Points on a hilly landscape, in no order, each with its height.
From any point a ball rolls to the lowest of the 5 points nearest to it. It stops when none of these is lower. Distance is the straight distance between rows; heights are no part of it.
mefir: [ 28  20   0  -2  19  11  13   8  -8  20  22  -4 -21  -6  22  -8 -14  -7
   7  17   8 -16  38  -7  63  11  18   8  28  -5  -8  -9  -1]  h=2.27
donuz: [ -7  -4 -15 -24  13   7   8  -1   5  -4  22 -10   8 -13  11 -12   3 -12
   0 -10  12  -5  -1   0  15   0  10   1  16  -6   9 -31  10]  h=8.67
likez: [ -5 -11 -18 -10  10  -1  -1 -18  19  10   2   5  12 -25   5 -33   4 -17
  -5  -1  23   1   4  19 -23  -4   2  -9   5  -2 -10 -15  14]  h=5.78
Vaku: [ 14  -2 -38 -23  16 -13 -16 -11  15 -16  25   0  -5 -22  28 -17 -22 -19
  12 -13  24  -7  -1 -10  21  11   7  13  27 -15  31 -16  -2]  h=7.40
kenu: [-17   4  -3 -10  12  15   4   4  14  14  -1   0   2 -20   0 -12  22  -7
  -1  14   0   1  -9   2  -5 -14   3  -9   2  11  -3 -29   8]  h=7.57
dasut: [-24  -1  -6   5   5  -3  -9  11   7   0 -22  -7  11  21 -17   0  -2   8
  -4  -3   6   3   2  10 -16   4  -5   2 -11  -1   1   0  -9]  h=6.44
Gunal: [  7 -17  -6   5 -13 -31 -13 -16  -5 -10  -7  18   4 -16  22   1 -21 -14
 -19  12  19  -9 -10 -14 -27  26 -10   8   9 -23  -2  16  15]  h=4.61
Zufez: [ 19   6   9 -11  -6  13  14  -5   2  17  30   3  -8 -19  23  -2 -16  -6
  -1  10   5  -5  24 -17  39   1  25   5  11  -2  -3 -26   9]  h=3.02
sab: [ 19  10   0   1  16  14 -10  29 -26  10  10  -3   0  21 -11  31  -6  11
  19  -7 -31   5   1   1  23 -10   2 -11 -17   6  20   2  -2]  h=4.21
Mese: [ -4  -5  13 -13  -3  10  22 -12   2   7  16   4  -2 -14   4   1  14   1
  -2   6  -8  -4   0  -6  -7  -4   8  -5   5  11  -8  -4   8]  h=2.01
Sopu: [  1 -11   2  27 -23   5 -10  -2 -20  -4  -8 -19   1  13 -13   8  -8  10
   5  -8   0  -6   8  -5   2  10   5 -12 -15  11  -5  16 -26]  h=5.54
bos: [  2  19  11  23  -9   9 -28  -1  12  -6 -39 -17   4   5  -3   9   1  17
   1   6  18  20  18  -3 -13 -15 -26   3 -15  11 -38  14  -1]  h=8.13
kiza: [ -1 -15 -11  19 -28 -34 -14 -13 -13 -12 -23   4  -2   3   5   3 -10  -8
 -13   8  22  -5  -6 -11  -5  22   2   9   1 -17  -6  16  -8]  h=4.59
Zugam: [ 19   4   5  12   3  25 -14  11 -31   2  -7  -5  -6   8  -6  16 -11  30
  18   3 -29   8  -1  -2   0  -4  -8 -13 -22  27  19  15  -8]  h=4.37
bubiv: [  2 -10   0  -6  -6   4  22 -28  11   8  28   8   5 -24  19 -13  -2  -7
  -7  -3   8  -7   6 -14  -6   7   4  -5   9  -3   0 -19  12]  h=4.43
Resi: [ -8 -12   1  -8  -5  -4  22 -10   8   0  16   5   6 -11   3  -2   7  -7
  -4  -7  -3  -9   4  -6  -8   3   5  -4   9  -6  -2 -12  12]  h=3.56
bov: [ 12   4  16  -2   0  18  15   3 -15   6   3   6 -12   3 -11  13  10  13
  16   2 -28   7  -7   2  -6  -9   3   7 -19  21   3  21  -2]  h=4.44
Tira: [ 14  17   1  -4  18  14  -5  17 -21  20   2   2  -4   9   2  27  13   2
  16  -1 -42   4 -12   6  28 -20   9  -9  -6   5  15  -3   3]  h=4.82
gol: [  6  -9   4   9  -7 -24  -5 -30   5   0  -4  19  -2 -17  13 -19 -14 -21
 -28   3  26   6  -4   1 -33   0 -25   0   5 -29 -18  26  22]  h=5.37
Vorim: [ -2   0  17  20 -18  17  -1  -1  -6   1 -23  -6  -6   6  -8   8  -3  16
   2   6   0  13  12   0 -17  -4 -21   6 -17  15 -23  28 -23]  h=6.03
Pufo: [  6   7  18 -11   4  24  18  -1 -12  18   8   9  -2 -24   4   4  17   8
   5  13 -16   0  -7   0  12 -10  16   6   1  19  -3 -10  15]  h=4.04
kon: [ -5   2   3 -18  14  16   8  10  -1   4  14 -13   6  -5   7   7  19 -12
  -1  -2 -13  -4 -11   1  24  -7  17  -5  16  -1   4 -22   7]  h=2.80
bib: [ -4  22  -1  16   4  18  -4   0   8  11 -20  18  -7   8   0   1  15  21
  22  10 -39  13  -7   6   6 -25 -28  -7 -13  17   4   5  -4]  h=7.69
Bemu: [ 10  -8   0  19  -3  24 -19  15 -29  -1  -3 -13   1  14 -11  16 -12  25
  14  -6 -18  -1   4  -7   7   6  -2 -27 -20  22   9   6 -17]  h=4.03
risun: [ -7  -9 -18  12 -25 -24 -19 -16  -3  -3 -36   1   1  11  -5  -6 -18   2
 -17  11  38  -4   3  10  -3   4   5   7  -5 -18 -20  25  -5]  h=5.02
vitag: [-19  27 -15   8  16  -4 -29   8  29   0 -30   3   4   4  -3  -7  16  -3
   5   1   2  19   8   7 -18 -29 -18  -1 -16  -2  -1  -6   6]  h=7.38
zozu: [  1  11   8  13   4  18   2   6  -6  14 -12   6  -4   9  -7  13   4  21
  19   8 -32   7  -5   0  -4 -14 -16  -3 -19  22   7  17  -7]  h=6.00
milaf: [ -9  24   2  21  -3   7 -22   3  21   0 -32   1   3  11  -4   6   9  17
  10   9   0  15  16  -4 -16 -21 -26   0 -12  12 -18   6  -3]  h=7.74
tori: [ -7  -9 -10 -11   5   3   9 -16  11  10  17  -1  11 -24   7 -27   1 -10
  -8   1  15  -2   4   3  -9   0   3  -9   6   3  -5 -24  11]  h=5.49
sama: [-14   5 -12 -24  23   7  -9   8  10   0   2 -16   6  -1  -1  -6  19 -16
  -5  -1   1   6 -23  11   8  -3   6  -7  12  -2  13 -33  -2]  h=2.65
morog: [ 11   3   1  -8  -2   9  10  -7  10   8  30  -5  -5 -15  20  -5 -10 -11
   0  -4   9 -15  19 -16  35   3  16   1  20  -4   1 -27  12]  h=4.65
vor: [ 16   0  13  14  -9  22   1   4 -29  -1   1  -4 -12   9 -11  12  -8  24
  10   2 -20  10   1   0  -8   2   1  -3 -26  20   7  24 -14]  h=4.05
momu: [ 13   0   8   7  -7  10  -1  17 -22   1  10  -7  -5  16 -16  19  -8  13
  12  -5 -21  -1   5  -7  10   2   4  -5 -21  16  14  13 -10]  h=3.58
Nub: [ -3  -3 -14 -19  14 -11   3   5   8 -14  20 -12   0   1   4  -1   3 -10
  -2 -18   4  -8  -3  -2  22   9  11   6  25  -7  16 -24   8]  h=7.90
funol: [ 14   0  19   8  -4  24  11  -2 -14   2 -10   7 -15   4  -5   2   6  19
  16   9 -19  19  -4   6 -16  -6 -17   8 -22  26  -5  29 -14]  h=4.98
zagos: [ -8  -4  -9 -16   5  13   7  -6   7   9  20  -9  10 -19  12 -17   2 -14
  -2   1  13  -1  -3   2   7  -2  10  -3  13  -1   2 -35  10]  h=7.14
bizor: [ 12  10  13  26  -9  25 -20   3 -16  -1 -25  -3  -7   7  -3   3   0  30
  15   9 -14  13   9   0 -16 -10 -34  -9 -19  32 -14  25 -21]  h=7.97
fon: [ 28 -14  34  -3  -9  12  25 -18 -17  -4  24  18 -20 -16   7   3   3  -3
  -5  -3 -13   3  -1  -8  -9  -4   4   4   1   3  -1  26  -6]  h=3.83
piva: [-13  -6 -19  -6 -10 -29  -6   7   4 -20 -13   1   6  10  -5 -11 -11  -2
  -8  -5  14  -2  -3   6  -9  20   5   3   5 -12  11   5  -3]  h=5.46
lesa: [-13  -4  -4   0  -4 -22   4   8   2 -16   1  -5   6  18 -10   1  -4  -2
  -6 -13  -1  -5  -2   1   0  17  10   4   4 -10  11  -9  -1]  h=4.58
tane: [ 14  -7  20  15 -13  18   7  -2 -21   1  -1  -4 -15   3  -8   8  -7  14
   7   5 -12  16   3  -1 -15  -1  -7   7 -24  18  -2  35 -21]  h=3.78
sifo: [  3 -12 -16  -1 -10 -27  -6 -15   5  -6   0  16   6 -11  10 -19 -12  -7
 -18   5  24  -9  -4   2 -28  10 -11  -3   8 -22  -3  16  14]  h=4.89
gavi: [ 18  -6  23  -5  -4  14  25  -5 -17   3  12  11 -13  -5  -4   9  10   8
  10  -2 -18   4  -4   0  -6  -7   6   7 -11  14   2  21  -1]  h=3.90
kekil: [-19   5 -18  -9  16  -9  -9   8  19   3 -18   3   9   5 -11  -8  12 -10
  -3  -1  11   7  -4  15 -25 -13  -5   1  -5  -1  -4  -6   8]  h=6.82
Gero: [  0  12  12  10   0  19   8  -2   0  12 -16  15  -8   0   0   9  16  15
  18  14 -33   6  -9   4  -6 -18 -17   5 -16  26  -2  15   1]  h=6.73
doteg: [  8 -16  34   5 -16  -2  23 -19  -7  -3   2  14 -16 -18   9  -4  -4  -8
 -19   0  -6  12  -2  -9 -27  -1 -18   0   9 -11 -14  28 -12]  h=5.16
Navo: [ -8  -1 -27 -26  29  -5  -9   0  11 -11  -4  -6   7  -2  -4 -22   6 -18
  -6  -7  17   6 -18  25  -5   0   4  -3  11  -3  16 -12  -2]  h=7.27
siz: [ 40  -4  28  10 -11 -13  14   1 -22 -19  26  12 -29   3  -5   5  -8  -4
  -5   5  -7 -13   5 -26   7   5   8   4  -7   3   3  24  -9]  h=3.09
fugu: [ -9  25  -3   3   5  20  -1   9   0  26 -11  15  -8 -10   5   0  19   9
  12  11 -45  12 -24   7  28 -25  -8  -7  -3  13   6  -9   1]  h=6.01
kile: [  6 -10 -26  -9  -3 -32 -15   1   2 -27   5   9   7  -8  19 -10 -17  -6
  -7  -1  17 -14  -7 -11  -9  26   8   8  24 -15  18   2   6]  h=4.81
Pizi: [  4   0  22  -2   0  17  21  -5  -1  11  -5  14 -11 -10  -3   8  16   8
  10  10 -19   6 -13   0 -13 -11  -3   4  -9  23 -11  15   1]  h=4.93
lalel: [ -1   1   4  -4  -1  -3   6  20  -4  -5  13  -8   5  23 -14  18  -2  -1
   7 -10 -15  -3   0  -2  13  10   8  -1  -5  -1  13  -3  -3]  h=3.47
vas: [-14  -7  -2  16 -22 -20   2  -4  -1  -6 -14  -3  -1  10 -10   0  -7   5
 -11  -1  13   0   5   3 -16   9  -1   0  -8  -8  -9  13  -9]  h=5.45
soli: [-27   5  -6   0  17   3 -18  19   9  -3 -16 -10  14  24 -17   8   4   2
   6  -3 -10   5 -11   9   0   1 -11  -6  -7  -6  12 -13 -14]  h=6.84
vos: [  6  -6 -17  -8   3  -6   4 -14  15  -6  26   2   0 -17  23 -15 -16 -15
   3  -8  12 -13  12 -17  20   9   4   6  20 -12  13 -25  10]  h=6.18
bog: [ -2 -13  -4  -3  -5   4  13 -35  17  12  17  15   6 -27  19 -23  -5 -10
 -10  -2  15  -3   5  -3 -19   2   0 -11   1  -5  -8 -10  10]  h=4.88
tobi: [  2 -13  22  11 -27 -13  20 -10  -9  -4   1   6 -11  -1  -4   5  -2   0
 -11   0   0   3   4  -8 -20   9  -9   5   1  -5  -9  23 -16]  h=4.22
vapo: [ -2  -4  -4  12 -23 -19 -14 -14   3   3 -27   3  -6   1  -4 -11 -18  -1
 -21   6  42  15   6   5  -8 -11  -8   9 -12 -19 -29  26   7]  h=5.66
nolop: [ 31   7  10 -10  17   4  13  11 -20   4  28   0  -8   7  -1  14   8   0
   9  -5 -20 -12   7   1  34  -9  17   2   4  11   0   5  10]  h=2.38
lig: [-11   8   9 -14   7  22   8   8  -2  16   8   1   4 -19   6   0  18  -5
   2  16 -10   1 -10   2  11 -15   8  -5   6  13  -4 -25  10]  h=5.91
zovov: [  8  -9 -33  -9   1 -14  -8 -15  12 -13  20   8  14 -21  25 -23 -16 -16
   2  -4  19 -13  -3  -2  -9  13   1   3  23 -13  18  -3   9]  h=5.18
bemun: [ -1  -6   5  24 -29  -1   2  -4 -12   1 -10 -13  -3  12 -11   9  -5   9
  -4  -1   6  -1  10  -5  -6  11   0   4 -16   5 -11  19 -25]  h=5.80
rir: [-21  -4 -11  14  -2   3 -28  12  -3  -7 -23 -18  15  22 -15   0 -12  13
   3 -12   3   1   0  10  11  17   1  -5  -9  -3   5   0 -22]  h=5.21
Paner: [-15  17 -22 -10  33  -7 -24   9  25  -5 -21   1   2   5 -15 -12  17 -13
   1   1   9  13 -12  20 -15 -15  -8  -2  -3  -5   9 -13  -3]  h=7.24
Rubof: [ 11 -10  16   8 -17 -22  14   2  -6 -19  18   4  -6  11  -5   8  -8  -2
  -5  -7  -4 -17   1 -16   5  14   4   6   5  -3   8   3  -1]  h=3.41
Pevid: [  3   3  13 -13   2  19  20  -1   0  12  21  -2   1 -20  12  -2   6   3
  -1   6  -2  -6   5  -8  19  -2  17   1  10  12  -3 -23  11]  h=3.88
Zoruf: [ -8   1   7  19 -16  -1  -7  -5   9   4 -33  -7   0   8 -10   4  -6  11
  -8   0  25  20  11   5 -15  -6 -18  10 -13  -1 -35  19  -5]  h=7.55
Das: [ -1 -11 -29 -10   2  -3  -2 -26  17   2  19   7  12 -29  17 -38 -18 -19
   2  -2  19  -2   7   7  -8   9   6  -8   8  -8   8 -11  11]  h=5.76
taful: [  7   5  14 -13  12  15  11   7 -16  12  13   1  -2  -9   4  17  17   0
   7   7 -26  -4  -7   6  27 -12  18  -1   2  11   2  -6  14]  h=3.03
zepu: [ 16 -16  23  20 -20 -27   1 -10 -15 -19   6   6 -13  -5   3  13  -8 -12
  -7   1   7 -16  -3 -28  -6  25   2  10  10  -7   2   9  -8]  h=3.79
bif: [ 15  15  17 -12  -2  19  18   1  -1  25  30   2   0 -28  22  -3 -19   0
  -3  21   4   9  26  -5  29   2  19   8   4   3   0 -31  11]  h=4.11
Sunin: [ 28  -3  18   5  -3 -15  16   4 -17 -14  30   9 -16   5  -5   7  -3   1
   2  -4  -8 -23   8 -24  15   5   7   4   6   1   4  11   6]  h=3.08
Vov: [ -6  -9 -20 -15   5 -23   6  -2   9 -21   9   0   7  -2   6 -14  -5  -9
  -5 -11  11 -10  -5   2  -9  14   6   1  18 -14  16  -6   9]  h=5.47
sotas: [  6   6   2  12 -18 -13 -20  -9  11   2 -33  -7   1   0  -4   1 -18   4
 -11   2  45  30   9   8 -17 -20 -13  16 -14 -14 -37  24  13]  h=6.55
duso: [  6  -7 -26 -22   9  -7   0 -10   8 -17  24  -5   3 -13  14 -21 -11 -16
   2 -12  18  -4  -4   2  14   7  10   3  27 -10  19 -23   4]  h=7.58
Goba: [ 12 -16  21  14 -15 -20   8 -16  -7 -13   4  11  -8 -12  16   5  -5 -13
 -19   3   6  -8   1 -21 -20  18 -14   5  15 -18  -1  15   0]  h=4.33
redel: [-17  -1 -13 -10   6 -13   0  13   8 -18  -1 -12   7  17 -11  -1  -6  -3
  -5 -17  -2   2 -11  10   2  14   3   5   3 -10  15 -13  -5]  h=5.65
sem: [ 29   7   8  -9  13  13  13   6 -10  11  29  -1 -10  -5  17   2  -5  -3
   2   7   0 -16  26  -2  54  -4  21   5  21   5  -9  -7   8]  h=2.71
Tutok: [-10  15   9 -11  12  17   2  11  -9  22   4  -2   1 -18  10   8  23  -3
   5  18 -25   1 -17   1  29 -14  13  -3   6   8   1 -15   6]  h=5.00
golur: [-17  -9 -15  18  -9  -7 -26   1   1  -7 -33 -17  16  19 -11  -2 -12  14
  -7  -5  21  -3  10  10   2   5   3  -3 -12  -2 -11  12 -15]  h=5.86
tula: [ -1 -11  19   2 -11  -3  27  -3  -2   0   5   2  -4   1  -7   9   7   3
  -5  -3  -8  -1   3  -2 -16   3   0   0  -1   3  -7  10  -4]  h=3.84
gogit: [ 20  -8  27   6 -18  -2  22  -2 -19  -9  14   9 -22  -1  -4   6   0   3
  -3  -3 -12   0   1 -12  -7   2   4   8 -11   4   4  25 -13]  h=3.40
ref: [-19  -4  -8  -3   8  -8  10  -2  14   3  -9   3   9   2  -8 -10   9  -5
  -4  -1   6   0  -4   7 -25  -4  -3   2  -3   0  -5  -5  11]  h=6.04
pizim: [-16   9 -14   9   8   0 -37  11  13  -9 -41 -12  14  17 -14  -5  -8  14
  -5   2  20  10   9  12 -13  -4  -4   0 -14  -2 -12   4  -5]  h=6.02
sigo: [ -9 -15   2  -1  -2  -6  19 -21  15   8   4   9   2 -15   6 -17   8  -5
 -13   0  13  -2   2   4 -31  -6 -14  -8   5  -4 -18  -1  12]  h=5.40
Lokof: [  9   8 -14 -12  13   2  -2  -1  11  -3  26 -13 -10  -6  22 -12 -10 -16
   3 -13  22  -6  14 -12  41   8  13  11  31 -16  14 -34   7]  h=7.54
sef: [-25   4 -16   7  10   2 -37  11   9 -10 -35 -12  15  24 -13  -5  -8   9
  -1  -1  15  10   0  13  -7   5  -3  -6  -9  -5  -1   0 -17]  h=5.67
kesa: [ -9  15   1  -1  10  14   6   6  -1  21  -7   9  -6  -2  -1  12  24   1
  14  11 -36   2 -20   2  12 -19   1  -4  -6  13   5  -5   2]  h=5.55
Ruv: [ -6   0  -6  19 -14  -1 -26 -11   6   0 -39 -10   8  10  -2  -4  -7  14
  -6   1  38   9  14   7  -2 -10  -4   8 -11  -5 -33  21  -1]  h=6.09
Pep: [-22  16  -7  -6  15  16 -11  10  11  11 -14   4  -5   9  -2   4  21  -2
   7   8 -22   6 -22   7  14 -17  -9 -16  -6  -1   8 -17  -5]  h=7.09
sis: [-10  21  -4  12   0  -5 -26   4  22  -1 -37  -7   7  10  -6  -3   4   7
   1   2  18  16  15   2 -23 -18 -16   7 -17   5 -23   8   6]  h=6.83
Gebag: [  3  17   7  -4  10  18   5   7 -13  19   1   4   0  -1  -2  20  17   3
  18   6 -44   2 -14   6  18 -16   7  -4  -9  10  12   1   5]  h=4.27
Zifim: [-18   5 -24 -11  23  -6 -22  12  12 -17 -26 -12  14  20 -17  -5  -5  -2
  -5  -4  12  15 -16  22  -6  13  -3   1  -3 -12  16  -7 -13]  h=6.17
tukis: [ 18  12   0  -2  15   6   8   7   4  10  29  -5 -16  -6  21  -2 -12 -13
   4   0  16 -17  28 -14  58   4  12  10  29 -11  -1 -23   5]  h=5.20
Kabi: [-10  10 -10 -16  24   9 -19  11   7   0  -2 -18   0  25  -7  19  13  -8
   1 -10 -14   4 -28  14  14   2  -5  -4   3 -17  24 -29  -9]  h=5.31
vevi: [ 24  -9  16  15 -20   1   9   3 -30 -12  17  -3 -20   9 -12  13 -12   9
   3  -2 -10  -1   7 -14   6   7   8   4 -21  12   5  25 -18]  h=3.26
mem: [-14   2 -22   3  -7 -20 -13   4   6  -6 -27  -3   7  12 -10 -14 -12   2
 -12   0  27   7   4  15 -16   7   3   8  -9 -12  -7  13  -1]  h=5.70
fif: [-20  12   1   8   5   9 -10  13   9   8 -17  -1   9  16 -16   9   6  10
   9   6 -13   4   1   4 -13  -9 -13  -5 -12   8   0   0  -6]  h=6.93
tizus: [-16  -7  -7  11 -14 -15  -7   6  -6  -9 -14  -9   9  20 -12   1 -12   4
  -2  -9   6   0   1   1   1  20   9   3  -6  -5   6   1 -15]  h=4.52
Nekuv: [  2 -13  -2  12 -18 -32   1  -8  -5 -16   0   8  -1  -4   7  -1  -9  -7
 -15   3  14  -9  -4 -16 -16  20   1   3   7 -19   0   7   0]  h=4.28
suri: [ -4  -3  13  -9  -1   6  19   3  -3   4  16   3  -1   0  -3  11  14   4
   4  -4 -15  -7  -1  -2   3  -4  12   0   2   6   2  -2   8]  h=3.37
rurad: [ -3 -16  -9   0  -4 -12   8 -29  13   2  16  11   6 -20  20 -20  -9 -12
 -10  -3  18  -8   2  -2 -20   8  -5  -8  12 -14   0   0  14]  h=4.99
Foro: [ -9  -6 -16  -8   5 -18   4  -6  13   2 -11   9   8  -1  -8 -19   0  -3
 -13  -5  19   3   5  14 -27  -5  -3   6   0  -6  -9   6  14]  h=6.16
figif: [  5 -12 -21  -3  -6 -30 -11  -9   3 -16   8  14   7 -13  24 -11 -16  -9
  -6   3  20 -16  -2 -12 -23  19  -3   6  16 -17  14   6  16]  h=4.77
Gavaz: [-20   5  -7 -14  19  12   3   8  13   8  -2  -3   4  -3  -7  -3  20 -11
   2   6 -10  -2 -16   5  -1 -10  -1  -6  -1   7   3 -23   7]  h=8.17
muf: [-11  -5 -25 -22  13 -19  -4   6  11 -13   0   1  11   1  -3 -21  -2  -9
  -6  -8  15   2  -9  19  -9   7   8   1  10 -11  13  -2   5]  h=6.25
kima: [ 13  17   0  -9  22  14 -17  26 -11  14   8  -7   0  17  -1  33  11  -3
  13  -9 -31   5 -18   6  30 -11   1 -12   2 -17  17 -17  -6]  h=5.03
kegas: [ -4  -6  -1  11 -18 -27   4   5  -7 -20   5  -2   2  12  -6   2  -8   0
  -6  -4   1 -12   1 -10  -2  19   8   3   4  -8   8   6  -5]  h=3.80
mifaz: [  0 -10 -29 -21  10  -4  -3 -16  10  -4  16  -1  14 -20  10 -33  -9 -19
   2  -6  21  -1  -3  12  -1   0  10  -3  19  -8  16 -21   3]  h=6.59
biv: [-11  10   4  24  -4  11 -29   6   2   3 -31  -9   6   9 -11   4   0  22
   7   2   0   4  14   0  -8  -5 -20  -9 -10  14 -21  10 -13]  h=6.35
sur: [  6 -12 -22   0 -20 -31 -18  -2  -7 -22 -12  14   5  -9  14   2 -18 -10
 -12  11  24 -16 -10  -8 -16  31   2  10  12 -20   6  14   5]  h=4.57
zefa: [-20  22  -3   8   9  16  -7   6  15  14 -18  14  -4  10  -5   3  18   5
  16  11 -34   4 -13   6   7 -24 -22 -10 -10   8   3  -7  -3]  h=7.15
dapun: [-12 -10  -5  -8  -5 -17  13  -2   8  -7   2   0   8   5  -6  -4   1  -4
  -6  -8   5  -5  -4   3 -15   9   2   0   5  -5   4  -4   3]  h=4.87
Pil: [  5  -7  14  -6  -6   1  28  -6  -4  -1  25   7  -5  -1   6   6   7   1
   1  -6  -9 -10   6  -8   7   2  14   0   5   4   1   1  10]  h=3.21
lipu: [ 18  -9  30  -8  -7  21  32 -17 -11   3  13  17 -18 -20   0   0  10   5
   3   2 -14   7  -5  -6  -7  -7   2   5  -2  16  -7  20   0]  h=4.20
palom: [  1   0   4 -16   9  -1   9   7   1  -3  24 -11   2   4   4   8   7  -9
   2 -12  -4 -10  -3   1  24   1  11  -1  17  -4   8 -19   9]  h=6.45
Lisut: [-14  -3   4  -9   5  -1  12  15   1   4  -3  -7   6  15 -12   9  11   2
   4  -8 -13  -4  -4   1  -3   0   0   1  -7  -1   6  -6  -2]  h=3.11
lon: [-10   9   3  12   3  14 -13  19  -4  11 -14  -8   9  21 -17  12  -1  18
  17   6 -23  -2  -4   1   1   0 -11 -10 -14   7  13  -1 -12]  h=6.29
kuded: [ 13  14  20 -12  15  21   2  15 -17  19  15  -7  -1 -20  15  11  11   3
   2  14 -14   2   5   5  41  -5  30  -1  15   9  -3 -21  12]  h=0.81
gug: [ -7  -6   9   6 -16 -15  13 -10   5   1 -15   4  -5   1  -5  -3   1  -3
 -16   1  13   6   5   1 -28   1 -13   5  -3  -6 -22  18  -2]  h=5.48
putu: [-19  -1  -1  15 -15  -8 -10   9   1   0 -23 -11   9  17 -15   1  -6  10
  -4  -3   8   2   4   6 -10  10  -3   2 -11   0  -8   8 -13]  h=5.56
Nifos: [ 18 -11  24  -3  -8  -4  27 -19  -5  -6  30  14 -10 -12   8   6   0  -1
  -5  -4  -6 -12   5 -18  -3   2   3  -1   8  -1   1   4   4]  h=3.59
pidig: [ 14 -14  22  -4  -9  12  27 -27   1   7  29  15  -7 -19  14   2  -2   0
  -5   0  -3  -4   9 -17   2   1   3  -3  11   3  -7  -3   3]  h=3.85
rire: [ -6  -2 -16 -16  22   3 -15  -7  18   6  -9   6  16 -24  -6 -35  11 -22
   0   0  24   5  -4  22 -15 -11   1  -5   4   7  -6 -20   7]  h=6.62
goper: [ -2  16 -11  -1   8 -16 -19   6  22  -2 -28   5   7   4  -9 -10   5  -1
  -4   0  27  16   6  15 -33 -23  -7   8 -18  -3 -14   9  15]  h=7.43
ridal: [ 12   3  11  -9   7   5  13  17 -13   2  19  -3  -2   9  -7  20   8   5
  13  -5 -25  -8  -1  -1  16  -7  14   1  -7   7   5   3   5]  h=2.04
sotil: [-13   9   9  10  -1   7   5   3  16   4 -22   7  -2   5 -10   5  14   9
   3  10  -4   9   4   1 -26 -11 -22   3 -14  11 -23   9   0]  h=8.38
pomog: [ 42   2  14   1   2 -12  20  11 -19  -9  33   8 -21  12  -7   7  -6   4
   0  -3 -12 -15  12 -10  23   0  11   5  -5   7   6  22   6]  h=2.86
Vosov: [ -5  -8   1  26 -11  20 -26   6 -14   0 -25 -21  10  10 -15  11  -2  22
  11  -5  -2  -6   8   4  -4   1 -13 -19 -14  18 -16   8 -19]  h=4.95
Bub: [-16  -2  -1  20  -2  14 -20  17  -6   2 -21 -17  15  19 -15   8 -10  19
   9  -3  -7   1   2   1   2   5  -7 -13 -14  10   3   0 -18]  h=5.69
boba: [ 12  11   6 -19  22  11  -4  22  -6   5  19 -16  -4   8   6  24  18 -14
   5  -8 -16  -5  -4   8  42  -5  14  -3  15  -5   2 -20   7]  h=6.61
Rusuk: [-16   5 -14 -18  20   0  -6  10   9  -9  -1 -14   7  15  -9   5  11 -10
   1  -8  -4   4 -22  14   6   2  -2  -2   7 -11  15 -24  -4]  h=6.30
Baga: [ -6   7   1 -13  18  10  -6  22  -2  -2   5 -15   7  24  -8  22   7  -6
   6 -14 -16   1 -13   3  20   3   1  -6   4 -11  12 -22  -4]  h=2.88
bir: [  6 -15   7   4 -10 -17  14 -15   5 -11  25   7  -2  -9  17  -1  -3  -4
  -4  -4   4 -14   5 -20  -4  13  -1   0  18 -10   6  -5  11]  h=3.95
Did: [ -4 -10   8  14 -26 -25   6 -12  -1   2 -12   7  -3   1  -8   0  -8  -4
 -20   0  18   4  -1  -3 -21  14 -11  10   0 -18 -12  17  -5]  h=5.10

Call two points neighbours if one is among the 5 nearest of the other. Go from one point of each pair to the other, from neighbour to neighbour, staying as low as possible. Name the highest point that can't be avoided.
Mese, sama -> Pil
mefir, Lisut -> suri
mefir, ridal -> sem

For each start below, name the point where the ball stops.
Vaku -> ridal
piva -> ridal
Lokof -> mefir
duso -> mefir
Bub -> ridal
milaf -> ridal
likez -> Mese
Das -> Mese
tori -> Mese
